Points on a hilly landscape, in no order, each with its height.
From any point a climber steps to the highest of the 2 points nearest to it. It stops when none of these is higher. Distance is the straight distance between rows; heights are no part of it.
K398 height 41: [115 150 132 112 145 122 116 137 123 201 118  74 128 136 170 177  94 136
 153 152 110 108 185 119 140]
K491 height 331: [ 98  95 115 105 142 123 115 107 174 140 143 108 143 143  95 100 155 148
 145  91 138 173 168 142 144]
K89 height 397: [136  93 116 104  71  99 155 170 141 129 145 130 136 125 124 119 131 132
 138 133  95 125  73 131 147]
K364 height 465: [102 114 133 151 168 122 102 157 177 123 148 173 178 105 149 158  99 134
 153 148 187 138 142 124 152]
K549 height 333: [132 126 119  99 143 158 159 135 156 169  98  95 115 102  85 144 146  96
 124 168  64  97 118  75 166]
K919 height 371: [142 162  93 155 188 179 110  92  77 119 126 133  84 167  88  86 110 125
 159  87 103 147 188 120 117]
K2 height 469: [125 207 140 152 144 147  91 118  93 145 133 155 139 130 203 175 113 163
 130 155 173 109 159 152  99]
K920 height 274: [112 136 125 148 143 158 134 191 147 110 104 116 168 127 194 186  88 155
 159 139 112 152  99 129 176]
K844 height 190: [110 109 127 141 175 181 134 126 203 101 100 105 140 116  78 113 160 106
 135 118 126 170 132 103 167]
K891 height 34: [111 101 174 140 168 131 144 145 164 126 115 120 154 116 127 144 100  81
 135 146 144 133 123 104 175]
K71 height 311: [108  90 161  83  70  81 146 117 115 174 132  85 120 131 157 139 124 136
 111 123 135 119 128 142 128]
K994 height 600: [172 183 103 138 131  79 142 144  74 156 131 171  72 129 107 123 110  91
 108 168  96  44 106  96 116]
K847 height 480: [146 144  92 153 154 131 111 103  81 131 158 172  94 134  78  80 120 125
 153 102 130 124 163 131 101]
K272 height 362: [156 151 107 151  91 139 127 179 126  67 124 149 162 116 175 144 141 168
 130 147  87 119  47 140 111]
K624 height 524: [119 144 140 100  71 107 132  98 100 135 163 133 133  93 166 163 182 161
  92 115 175 102 118 161  87]
K560 height 457: [128  96 121 104  85  99 134 144 154 107 170 179 174  75 137 156 152 152
 128 136 167 107  87 141 102]
K958 height 497: [136 129 163 126 108  99 145 132 102 155 132 118 114 127 148 139  89  88
 102 148 154  78 104 116 123]
K211 height 369: [ 94 111 119  81  89 158 122 130 143 138 120  87 175 116 194 205 154 197
 139 110 118 167 136 155 143]
K170 height 479: [157 181 118 164 194 137 131 119  71 149 123 147  89 139 109 116  71  77
 132 159 109  75 155  86 127]
K603 height 82: [155 151  90 157 122 156 128 121 125  62 122 154 104 141  89  54 158 132
 124 110 109 136  86 140 108]
K314 height 413: [144 135 145 145 114 101 126  81  62 119 157 166  88 133  81  77 115  86
 105 112 172 107 140 120  89]
K792 height 567: [153 115 119 146 104  72 116 158 110 129 148 169 129 157 140  90  75 142
 164 128 130 115 124 150 114]
K764 height 394: [136 188 121 135 136  79 115 118  79 178 169 160  82 106 137 148  99 110
 123 142 172  67 198 131  91]
K360 height 503: [102 105 125 113 168 127 119 151 189 157 142 130 174  94 133 174 119 140
 167 147 142 137 163 112 172]
K325 height 217: [137 145 159 110 104 131 169 117  98 120 121 112 131  83 150 182 148  96
  82 150 125  70  62 108 121]
K443 height 72: [135 117 141 147 160 145 139 164 149 139  87  78 123 166 147 122  77 105
 155 131  87 148 132 116 182]
K206 height 62: [134  94 170 117 131 122 155 161 140 159  83  76 106 165 134 120  75  76
 133 137  80 144 112 104 182]
K218 height 256: [130 139 155 143 122 153 145 170 120 117  98  91 148 146 204 176  93 135
 135 136 103 139  79 125 154]
K304 height 264: [106  86 190 122 118 127 148 116 134 108 115 112 142 114 148 152 130  88
 101 126 169 137  81 120 132]
K982 height 221: [144 136 128 169 139 166 141 166 153  79 116 148 153 114 142 152 124 112
 126 150 119 122  61 113 152]
K162 height 509: [132  77 102  93  97 127 165 161 191 119 131 139 131  91  62 100 158 115
 140 135  92 128  75 106 175]
K964 height 350: [134 121 156 136 125 130 120 104  86 140  94  79  94 192 143  92 105 120
 122  90 113 173 149 142 118]
K533 height 123: [140 118 158 130 146 153 152 127 139 124 101 112 113 120  97 117 124  65
 100 154  99 106  87  87 156]
K322 height 387: [116 181 147 149 183 188 101  68 101 126  94  84 119 145 153 142 156 128
 112 121  94 157 195 129  93]
K453 height 395: [ 97 110  94  95  82 161 149 169 142 127 122  95 177  84 185 230 128 185
 157 127 101 156 111 145 153]
K447 height 410: [136 122 133 114 130 107 137  99 100 174 136 127  97 127  84  95 131  91
 121 132 121 105 154 111 128]
K564 height 54: [131  74 159 107 107 106 173 164 150 149 105  98 117 129 119 124  94  82
 140 139 104 129  91 102 187]
K606 height 128: [127 142 151 157 146 152 130  87  98 109 114 126 105 130  95  97 131  74
  96 137 135 106 106 103 111]
K43 height 464: [124 146 176 129 114  93 117 111  97 147 145 127 114 119 167 150  88  95
  99 139 191  79 141 138 100]
K765 height 228: [128 123 159 107 116 140 153  93 124 133 120 107 119  98 121 145 159  93
  87 147 122  94 106 111 117]
K779 height 196: [109 101 155 150 150 155 150 165 173  43  99 150 171 102 148 180 149 116
 110 111 173 186  54 121 168]
K644 height 275: [125  78 196 117 113 115 157 130 124 133  96  96 123 143 142 119 107  78
 101 126 139 139  90 113 140]
K486 height 218: [114 118 128  86 107 162 131  85 144 129  93  44 113 153 130 121 192 164
 109  80  76 175 141 150 119]
K872 height 75: [162 153  95 149 107 141 134 134 124  76 137 178 108 110  81  69 176 134
 106 135  94 103  69 129 104]
K573 height 466: [119  63 155  80 106 160 181 136 174 118  82  74 115 104  90 136 162  99
 105 119  89 156  89 102 172]
K103 height 267: [106 145 138 115 181 155 111  85 136 175 127 101 132 123 119 150 141 114
 138 143 113 108 214 118 131]
K733 height 92: [168 178 103 196 134 169 110 125  95  53 114 162 107 157 108  66 123 122
 123 114 114 137  81 139 102]
K217 height 467: [127  91 118 101  98 171 177 166 197  75  94  81 122 120 106 120 166 144
 134  96 100 181  65 134 179]
K393 height 436: [155 159 106 136 128  87 121 126  88 163 163 172  95 121 117 110 112 133
 130 138 139  71 162 129  97]
K462 height 558: [171 160  93 176 146 131 104 153 112 101 142 187 117 136 110  87 112 134
 151 144  99 100 128 129 106]
K61 height 439: [ 97 141 121 134 157 143  96 113 152 133 142 144 168 115 144 145 132 141
 143 137 171 136 153 130 134]
K345 height 314: [125 118 151 148 119 122 118 136 123 103 108 104 142 179 173 108 102 142
 128 103 151 174  96 156 140]
K141 height 345: [124 150 133  98 128 106 134  94 108 193 133 106  95  99 121 165 148 102
  98 154 118  64 171 105 112]
K350 height 440: [118 109 113 148 158  95 111 157 166 132 162 189 164 112 107 113  93 131
 169 149 169 122 156 126 136]
K415 height 83: [132 105 141 111 125 146 139 139 139 135  84  60 110 179 139 109 106 129
 136 107  77 164 124 135 166]
K627 height 28: [122 176 107 123 150 133 108 139 100 185 122  94 116 146 176 159 114 170
 153 139  89 116 181 136 146]
K992 height 540: [117  80 182  86 127 156 149  79 146 146  99  77 127 103 117 156 171  93
  76 135  85 140 135 117 114]
K317 height 522: [101  84 134 105 144 154 125  67 163 139 126 106 126 123  55  90 175 100
 114 109 142 158 178 112 130]
K72 height 607: [179 149  94 131 116 101 141 140  58 148 110 134  51 179  93  76 109 107
 114 136  73 109  91 110 125]
K401 height 429: [141 171 154 148 133  92 115 131  74 173 133 133  98 151 175 148  53 102
 125 140 176  79 162 136 102]
K180 height 16: [115 164 114 123 133 148 112 140 121 155 100  71 135 159 187 156 117 181
 156 128  82 149 153 142 157]
K658 height 405: [100 147 122 117 138 167  96  97 137 124 120  98 168 135 172 160 171 178
 118 113 148 169 141 153 128]
K215 height 347: [136 118 154 129 104  90 130 114  93 153 126 101 116 164 155 111  94 122
 126 111 150 131 131 146 127]
K285 height 317: [117  75 166 134 168 123 114  89  98 145 112 110 112 186 119  95  62  88
 138  86 159 187 189 134 118]
K515 height 487: [142 122 105 132  94 110 111 108 135 100 170 182 133 109  82  76 180 147
 112 122 134 110 114 141  88]
K771 height 180: [ 96  68 148  91  90  59 127 128 154 171 162 129 153 132 146 138 111 143
 135 112 191 147 155 149 128]
K319 height 189: [104  99 177 153 153 182 139 118 172  45  91 118 169 112 130 163 157  97
  96 103 174 186  75 117 146]
K575 height 477: [120 107 121 124  76  92 113 131 137 103 161 179 167 117 154 139 143 173
 119 129 181 138  97 169  84]
K545 height 349: [130 185  84 175 212 208  90  96 108 113 109 124 110 143  88 109 141 133
 154 111 104 150 197 119 126]
K224 height 432: [119 103 108 110 109 111 114 136 174 112 166 164 167  93 113 125 166 156
 136 121 144 125 124 140 124]
K118 height 300: [135 133 106 125 174 137 139 139 166 177 148 143 132  85  78 124 118 104
 155 174  96  76 159  91 164]
K502 height 332: [100 110 144 108 108 166 132 125 140  73 115 115 185 114 184 190 174 168
 100 104 174 180  84 141 127]
K818 height 516: [152 138 102 175 162 119 100 122 106 104 163 200 134 121  96  87 101 126
 145 129 145 110 154 131  97]
K252 height 485: [162 140  90 147  88  83 125 194 125 121 143 166 127 141 139 114 112 163
 167 150  59  96 111 133 108]
K877 height 341: [153 127  95 158  87 139 132 205 157  59 109 149 152 134 167 130 114 171
 163 139  69 139  56 149 131]
K477 height 374: [128 118 102 103 120 144 167 166 166 149 130 108 147  85 113 168 143 123
 142 146  78 102 101 103 171]
K650 height 212: [140 129 166 152 131 168 160 145 128  71 106 128 165  97 156 177 138 103
 110 145 135 114  54 111 138]
K438 height 131: [138 108 154 140 128 133 158 134 138 109 123 148 134 108  86  98 124  67
 110 141 141 109  86 104 152]
K941 height 198: [105 121  92 148 185 167 105 125 199  99 134 136 151 124  82 103 151 135
 149 109 151 174 152 121 151]
K638 height 415: [131  81 113 108  56  93 141 158 153 101 140 133 139 133 122  89 149 149
 132 101 124 159  76 150 128]
K735 height 211: [ 96 100  70 134 179 142  88 139 209  91 134 157 167 140 103 116 144 168
 155  93 169 196 159 136 143]
K35 height 171: [121 127 141 135 138 192 134  97 164  90  97  88 137 124 108 125 181 120
 106 114 124 163 112 127 134]
K731 height 521: [152 126  97 123 105 149 151 158 152 106  95 101  79 152  85  67 132 126
 141 115  71 145  79 121 154]
K450 height 463: [ 87 102 132 145 167 148  91  53 137  85 134 144 149 150  80  96 143 119
 115  89 199 180 171 123 111]
K140 height 144: [124 118 148 115 106 114 146  93 121 129 159 153 122  87  72  87 151  92
  95 138 166  82 103 111 105]
K983 height 328: [118 101 173 108  97 101 135 126 121 139 135  99 144 139 165 144 115 120
 116 126 166 132 110 144 128]
K32 height 307: [147 168  76 160 171 163  85 118 100 112 135 142 118 171 138  99 121 170
 171  88 116 161 175 153 109]
K774 height 645: [117  80 175  70 124 137 165 100 142 175 110  81 131  74 123 192 136  81
  87 163  95  89 141  90 130]
K985 height 562: [137  95 157  94  99  88 177 158 126 169 125 117 113 102 121 148  93  81
 114 168 119  75  88  92 163]
K280 height 98: [128 111 172 127 134 144 139 112 123 137  76  70 113 164 151 122 103  90
 108 127  90 151 126 123 128]
K586 height 461: [138 176  83 143 130 150  96 131 134 116 152 163 144 106 138 135 172 184
 142 144 104 118 140 151 105]
K514 height 118: [146 169 137 155 133 134 126 115  93 115 128 131 119 125 130 123 134 110
 105 136 126 100 104 118 115]
K935 height 137: [126 111 164 132 126 140 146  85 125 100 130 145 118 107  68  82 154  59
  94 133 163 106  99 100 122]
K841 height 40: [110  86 179 106 151 127 159 153 173 151 122 103 154  86 144 190 113  88
 126 148 134 129 126 105 178]
K806 height 451: [122 156 116 160 176 161  97  76  94 113 148 150 119 130  77  97 133 117
 143 107 153 136 188 120 108]
K704 height 281: [142 118  93 169 173 157 113 147 156  81 104 128 116 181  93  59  92 135
 173  78 147 202 137 149 141]
K678 height 208: [138 183 130 138 112  96 125 155  87 172 133 119 103 136 187 173  83 129
 126 164 118  70 130 133 122]
K412 height 330: [135  96 151 132 143 127 127  85  61 143 118  98  80 196 108  80  79 112
 139  64 139 175 177 135 109]
K542 height 84: [129 143 147  95  78  86 147 137  96 178 141  95 110 115 182 188 116 132
  98 141 134  75 125 127 113]
K693 height 599: [102  97 145 131 162  88 104 121 147 156 160 153 152 126 123 124  76 105
 146 123 207 135 173 127 135]
K338 height 181: [111 119 172 147 156 205 129  90 161  51  86  98 147 119 111 138 184  96
  80 110 143 176  91 117 122]
K760 height 593: [108 101 186  92 134 145 146  87 136 157 111  79 137  89 155 195 142  96
  85 148 115 114 143 116 106]
K159 height 435: [155  83 104 119  57  86 134 162 158  86 153 175 144 122 101  80 154 153
 130 129 109 122  71 150 101]
K506 height 381: [139  96 101 107  89 103 143 158 159 140 135 129 115 132  91  79 117 128
 147 123  88 136 103 125 158]
K609 height 420: [140 156  78 134 106 123 101 169 142 124 153 171 149 105 153 147 146 190
 165 160  80  99 148 150 105]
K550 height 393: [139 185 156 131 141  95 118 112  80 180 138 125  85 123 165 172  87  97
 105 156 154  60 184 116  91]
K230 height 111: [143 114 181 136 137 151 148 130 114 131  71  82 100 148 126 128 109  65
  95 154  83 124  99  90 134]
K427 height 608: [150 167  89 167 162 165 108 123 137  93 134 174 127 116  92  91 145 147
 143 129 114 126 126 135 111]
K786 height 531: [140 165  94 130 114 119 115  98  99 116 157 152 114 121  97  89 194 159
 116 114 122 115 147 151  92]
K986 height 493: [148 164 114 162 176 121  98 129  70 164 141 142 112 158 151 125  53 129
 169 127 135 114 181 130 118]
K149 height 127: [173 136 100 132 107  64 138 155  89 178 132 152  82 154 102  95  85 116
 133 159  83  79 113 115 132]
K769 height 658: [140 183 100 164 152 170 113  94 118  70 144 164 122 115  84  88 183 129
 111 123 135 121 127 122  96]
K204 height 305: [111 128 132 141 117 151 114 129 144  71 108 122 158 154 165 131 138 164
 123  91 163 187  87 156 131]
K645 height 210: [141 144 129 169 173 187 139 155 156  93 102 125 137 120 115 118 120  96
 135 143 111 134  93 105 169]
K917 height 289: [ 99  82 143  70  88  98 133  72 137 163 155  99 130 120 107 119 193 147
  97  96 155 142 154 149 108]
K706 height 247: [128 127  79 140 135 119  83 178 174 117 145 195 181 122 143 143 110 190
 184 152 124 134 166 144 118]
K289 height 99: [145 108 121  98  65  76 162 145 126 168 150 141 111  92 112 140 128 119
 105 154 118  62  85 109 125]
K532 height 391: [117  98 111 116 113 119 146 182 168 123 140 145 166  77 133 174 122 137
 156 142 111 115  97 118 164]
K711 height 555: [172 135  93 120  97 123 141 135 101 124 106 125  70 167  83  52 129 121
 118 124  76 135  88 120 142]
K664 height 528: [157 155 116 162 143  85 104 145  85 149 153 169 125 149 151 107  55 143
 163 138 145 107 156 151 100]
K585 height 533: [148 177 130 141 158 111 137 123  86 163 138 149  90 118 109 132 102  75
 112 171 127  55 136  96 123]
K551 height 490: [124  84 134  97 110 149 174 128 164 117 118 107 133  90  85 122 169 110
 116 125 108 130  83 107 162]
K433 height 596: [128  88 169  92 116 122 177 136 140 156 105  97 121  89 109 169 123  62
  96 167 102  89  98  81 148]
K247 height 527: [110 146 118 145 135 149  88 100 131  90 161 176 176 105 149 149 167 162
 112 134 195 132 121 144  97]
K426 height 450: [131  71 159  74 110 146 162 128 150 148  84  62  91 131  95 119 142  87
 104 131  58 144 108 101 154]
K358 height 353: [145 139  93 108 117 150 156 142 141 142 105 101 110 123 106 138 149 125
 127 146  52 102  93  98 161]
K895 height 525: [161 129  88 149 103  97 114 180 130 110 121 155 127 164 142  82  91 169
 175 129  85 135 114 152 120]
K115 height 48: [113  72 172 108 118 109 184 180 162 131 112  97 140  92 135 177 104  91
 138 136 108 135  85 100 199]
K691 height 390: [101  97 124 127 136 122 121 159 183 108 118 118 160 152 136 127 118 149
 151 102 149 180 122 140 173]
K688 height 383: [149 154 108 147  96 135 123 149 121  90 134 149 139 126 147 121 156 164
 122 127 113 123  79 150 110]
K703 height 153: [133 102 121  97  91  85 145 111 130 162 168 147 110  97  69  86 161 116
 113 132 142  94 130 119 118]
K598 height 419: [121 113 105 101  75 153 160 167 139 101 121  94 157  88 155 198 148 164
 136 124  82 138  72 134 153]
K541 height 191: [111  91 130 120  97  75 114 161 151 152 160 156 164 137 167 139  83 159
 155 125 179 152 142 161 138]
K130 height 482: [113 104 145 101 132 163 122  63 134 136 105  84 101 139  73  96 174 103
  99 105 100 159 170 126 100]
K166 height 501: [120 121 144 118  70  85 121 107 105 128 165 141 135 126 162 121 143 159
 103 108 183 119 102 173  91]
K869 height 115: [168 109  85 114 102  77 139 154 107 168 151 173  82 121  61  71 118 118
 137 156  91  86 125 109 125]
K815 height 352: [100  74 119 106 129 111 133 139 197 139 153 132 157 109  92 117 153 136
 150 113 144 159 143 125 170]
K83 height 269: [115 129 126  93 109 110 129  82 114 157 144 102 114 128 110 108 186 150
 108 106 130 124 155 144 112]
K12 height 304: [120  93 151 133 177 112 112  94  93 167 135 125 114 153 112 105  59  97
 158 105 171 143 218 126 124]
K576 height 108: [138 170 146 152 124 161 134  92  97  78 114 122 120 120 135 130 175 106
  82 131 131 107  82 118  99]
K238 height 613: [128 170 127 103  89  92 144 100  71 155 149 119  87 138 150 132 190 156
  88 113 120 103 137 149  89]
K732 height 554: [120  98 124 112 134 134 129 101 162 138 142 138 126 114  51  79 152 102
 127 127 148 131 138 113 147]
K754 height 411: [ 81  74 145 129 167  99 113 149 189 117 123 130 159 144 129 136 118 121
 145  98 181 199 141 124 180]
K854 height 443: [124  88 122  94  90 170 185 164 164  84  90  72 143  96 140 175 162 139
 128 106  79 160  71 130 170]
K347 height 499: [126 181  99 162 144 167  89 115 131  78 151 186 165 104 143 128 173 173
 125 136 150 128 128 150  88]
K594 height 456: [142 153 129 148 152 121 118 121  82 160 113 107 101 171 151 116  79 119
 144 125 113 122 163 123 136]
K258 height 376: [122 128 142  91 136 114 134  75 109 186 129  94  92 115  85 128 159  98
 100 142 115 101 182 100 103]
K408 height 441: [149 125  80 139  85 109 118 209 153 101 138 177 164 114 144 140 122 179
 176 174  65  94 115 135 102]
K294 height 271: [115 144  85 134 126 124  87 178 152 131 135 156 167 140 189 157  97 200
 190 151 112 151 153 153 133]
K316 height 106: [157 118 109 102 104  80 146 139 122 178 155 164  96  97  76 107 128 103
 119 176 107  59 110  98 131]
K798 height 392: [127 112 118 139 146 122 112 150 158 116 137 141 145 148 107  99 113 129
 159 121 143 153 137 138 157]
K670 height 427: [112 168 118 155 184 164  87  92 125 120 144 146 148 124 117 125 133 141
 145 128 160 128 182 123 115]
K181 height 216: [126 150 135 122  97  77  96 123  85 171 152 124 118 159 198 135  96 179
 141 116 165 131 168 171 100]
K386 height 309: [ 87  74 130  72 109 118 122  92 168 160 140  88 144 126 103 127 184 160
 128  90 144 176 170 146 132]
K621 height 170: [117  78 136  96  85  51 133 142 145 173 182 154 139 106 120 115 108 143
 143 137 176 111 147 142 119]
K193 height 27: [128  93 155 138 148 107 139 159 146 146 124 134 132 138 118  96  74  84
 156 136 136 129 121 108 180]
K24 height 529: [137  94 169 105  83  66 159 153 121 175 139 112 116 128 145 129  78 103
 116 143 143  98 112 120 142]
K634 height 416: [153 179 116 141 137 113 124 123  45 153 110 109  79 179 159 120 114 134
 132 122  91 118 149 139 115]
K42 height 566: [ 83 107 150 131 193 120  95 113 168 161 146 137 170 116 119 158  98  97
 139 138 201 137 199 114 137]
K712 height 446: [146 128 113 137 140 112 130  95  73 143 150 159  78 128  56  62 112  90
 126 120 133 114 142 102 111]
K397 height 327: [136 213  76 168 194 177  96 103  74 122 129 143 102 153 127 114 149 163
 155 103 102 146 202 136 107]
K537 height 492: [114  70 175 100 137 158 145 103 169 143  84  69 109 130  99 125 147  75
  91 123  86 167 139 112 134]
K13 height 379: [142 161 126 127 114 113 132 107  54 140 100  88  74 196 147  92 129 144
 122  91  99 148 137 148 110]
K888 height 185: [137 193 124 118 106  93 148 145  66 182 118  91  78 159 188 187 117 136
 100 151  93  76 135 128 112]
K456 height 242: [130 140 150 150 108 154 133 164 124  82 115 128 163 128 208 173 114 152
 131 144 136 138  63 143 142]
K297 height 140: [160 126 123 121  91  65 142 143  72 172 133 123  86 169 134 101  83 124
 136 130 107 103 122 127 126]
K375 height 227: [114 124  71 143 165 138  81 154 195 100 134 180 175 128 118 127 133 186
 173 125 144 163 164 147 125]
K900 height 329: [145 109 154 139 112 123 138 133 112 107  92  93 111 194 149  85  88 114
 137  88 122 175 103 151 146]
K893 height 294: [120 136 106 147 123 134 121 196 161 110 120 155 170 125 175 166  89 170
 175 156 111 143 114 138 149]
K293 height 448: [ 76 115 126 160 191 155  86  93 151  75 116 138 169 162 116 121 123 120
 114  93 210 201 155 125 124]
K943 height 507: [140 210 125 150 117 111 109 128  66 131 146 156 113 131 190 151 119 149
 112 137 147  88 144 151  86]
K701 height 292: [138 150  91 160 176 167 107 114 122  94 108 117 117 178 116  77 108 147
 160  92 127 178 150 146 132]
K337 height 231: [132 135 136 158 131 146 125 155 142  64 130 161 175 107 172 158 129 137
 120 144 162 135  60 144 125]
K513 height 246: [121 149 135 115 154 153 134 101 135 161 123 100 129 106 115 142 150 122
 123 147 107 103 153 109 138]
K694 height 245: [124 127 110  92 109 132 127  88 115 150 117  77 102 147 111 102 198 166
 115  95  88 151 158 147 123]
K981 height 526: [125  75 113  94 135 132 147 143 192 133 143 146 120  86  38  86 161 100
 139 139 117 129 116 103 172]
K521 height 202: [127 119 135 136 106  84  99 151 110 139 140 141 147 163 189 129  77 164
 149 119 169 147 140 172 120]
K937 height 433: [162 180  92 169 186 136 119 123  56 147 148 182  81 142  85  94  79 106
 156 132 110  90 176 102 115]
K540 height 56: [131 150 148 114 127  94 116 117  85 203 126  81  92 155 168 160  94 133
 129 130 120 103 190 135 121]
K528 height 160: [158 172 126 117  98  57 141 137  46 176 128 107  59 173 154 142 103 130
 105 139 100  92 130 131 117]
K617 height 232: [125 187 114 135 110 101  84 122  84 151 149 170 126 146 194 141 125 195
 142 128 170 130 172 182  78]
K195 height 434: [110 121 125 114 144 169 120 122 173 124 119  92 163 116 139 155 160 152
 138 121 123 153 136 131 146]
K336 height 288: [120 128 154 127 177 134 114  88 115 178 126 108 118 133 114 121  90  96
 141 131 138 121 214 106 126]
K339 height 592: [145 187  95 149 127 143 133  92  82  93 151 179  93 123  79  90 215 129
  92 120 113 107 133 126  82]
K368 height 428: [ 85 164 119 123 151 175  77  87 143 117 131 141 175 116 172 177 173 188
 109 127 182 160 158 148 104]
K134 height 93: [131 113 119  82  41  69 166 144 110 170 155 111 115  89 157 183 129 138
 105 144 129  62  95 122 118]
K829 height 226: [136 171 148 131  98 121 129 157  92 146 122 115 130 121 224 201  81 144
 124 158 127  92 102 141 125]
K683 height 241: [135 151 178 140 115 130 142 144  96 126 102 101 147 134 210 181  88 116
 109 148 134 114  81 129 134]
K482 height 412: [ 99 142 163 148 181 186  98  47 120 120  90  81 112 143 131 141 143 102
  83 128  79 179 215 123  70]
K969 height 162: [126  61 118  87  74  61 148 136 153 164 174 143 126 114  86  91 137 129
 132 127 145 117 122 135 139]
K142 height 204: [121 104 172 151 142 153 152 150 156  81 110 125 176 115 158 175 116 107
 121 127 157 149  73 125 162]
K578 height 447: [ 94 190 138 131 139 161  87 103 116 132 133 147 158 111 202 200 148 179
 114 145 190 134 155 148 100]
K451 height 478: [148 187 111 170 153 115 110 118  73 116 156 197 105 127 119 102 109 123
 133 134 145  88 156 133  79]
K921 height 346: [ 91 101 142  77 100 164 134 107 139 100 107  83 185  96 186 217 178 178
 105 107 148 177 116 157 131]
K933 height 408: [123 130 125 116 105 131 124 116 131 114 153 138 155 114 127 127 180 156
 116 115 137 127 101 143 116]
K363 height 556: [135 189 130 121  89 108 121 118  76 147 135 117 105 134 177 157 149 162
 102 125 127 103 128 161  95]
K950 height 388: [149 149 150 166 128 102 121 100  59 121 135 148  99 154 129 101  77 100
 116 113 172 102 136 131  91]
K264 height 249: [119 153 102 130 109 113  79 151 121 135 149 175 159 138 188 151 113 201
 161 142 155 139 156 171 104]
K679 height 697: [173 176 111 142 119  74 151 124  39 153 126 153  50 171 108 107 107  95
 101 135 100  81 108 108 106]
K63 height 491: [134 115  94 115 115 171 166 177 196  87  93 100  99 126  83  96 146 137
 145 116  76 157  70 122 169]
K21 height 534: [ 89  99 149 109 183 139 123 116 187 157 138 127 177  89 111 173 133 112
 144 146 173 124 178 105 160]
K800 height 316: [125 118 110 107 159 161 138 132 185 158 128 117 128  94  72 132 151 108
 146 152  93 103 143  88 173]
K207 height 396: [159 177  84 155 197 153 125 112  49 152 127 150  50 169  93  96 104 120
 162 102  88 119 196 112 115]
K689 height 101: [149 191 131 184 126 166 119 107  82  61 120 149 118 137 134 101 151 120
  97 130 134 119  69 130  89]
K56 height 368: [132 144 157 148 139 101 119 101  59 144 136 120 103 178 168 109  63 114
 128 104 169 129 151 143 105]
K107 height 431: [140 100  88 128 121 118 126 158 179 101 145 169 136 118  69  68 144 147
 161 122 113 138 124 137 131]
K534 height 319: [140 124  88 159 119 138 107 213 175  72 118 161 157 149 156 124 101 176
 181 141  91 154  99 151 130]
K291 height 468: [ 99 125 100 119 163 165 114 149 194 135 134 112 169  99 136 161 142 168
 165 137 116 141 151 121 170]
K413 height 320: [121 115 137 126 102 155 141 124 138  70 126 118 155 124 168 149 171 154
 100  99 154 157  61 153 117]
K359 height 444: [ 97 101 166 117 156 172 114  47 157 126 100  77 123 137 109 128 155  98
  85 114  97 175 193 129  85]
K475 height 209: [137 137 152 125 115 169 164 125 102  86 104 108 155  78 171 208 157 116
  86 147 121 100  59 123 125]
K379 height 268: [146 114  87 148 166 135 125 177 193  76 106 155 118 152  78  58  96 137
 168  97 129 189 119 137 149]
K420 height 505: [114 140 140 156 137 149 106  92 130  81 149 167 158 112 116 118 154 116
  99 126 188 133 101 132  96]
K411 height 200: [134 141 116 148 165 185 138 121 168  95 102 115 119 131  74  94 140 103
 129 125 110 143 114 105 158]
K795 height 481: [102 128 136 156 158 141 100  73 123  78 155 169 150 124  78  93 135 100
 116 113 198 143 149 118 106]
K229 height 458: [159  99  92 141 101  99 122 152 150  92 155 197 140 115  78  65 154 145
 141 136 115 107 106 139  93]
K730 height 557: [120 156 140  81  68 106 153  98  89 136 148 113 111  99 155 172 209 157
  77 114 125  95 110 147  82]
K23 height 372: [ 95  75 115 108 127 102 141 180 202 126 154 162 175  80 109 164 137 138
 159 132 143 145 129 119 169]
K163 height 430: [ 74  91 132 142 195 127  94 118 183  99 106 136 161 154 109 126 116 115
 134  84 213 205 174 118 163]
K461 height 291: [125  86 171  89  92 101 155 107 124 162 114  86 113 154 122 112 122 105
 111 122 123 140 123 118 136]
K884 height 71: [126 161 146  92  93  70 127 129  84 206 136  83  83 130 190 193 105 140
 110 137 132  79 176 146 106]
K380 height 414: [128 110 119 141 131 117 128 170 171 127 143 162 163 115 120 121 109 126
 156 144 127 123 114 123 155]

Call two points neighbours if one is among the 2 nearest of the other. Go from one point of each pair to the other, from neighbour to neighbour, staying as high as possible. Name the lowest point that can't be avoided.
K792 / K693: K691
K732 / K769: K550
K238 / K364: K658
K693 / K364: K350
K792 / K247: K609
K774 / K732: K426

Two climbers start at each pair of points below. Name the first point that both come to, or write -.
K413 / K576: -
K841 / K193: K564
K704 / K204: K679
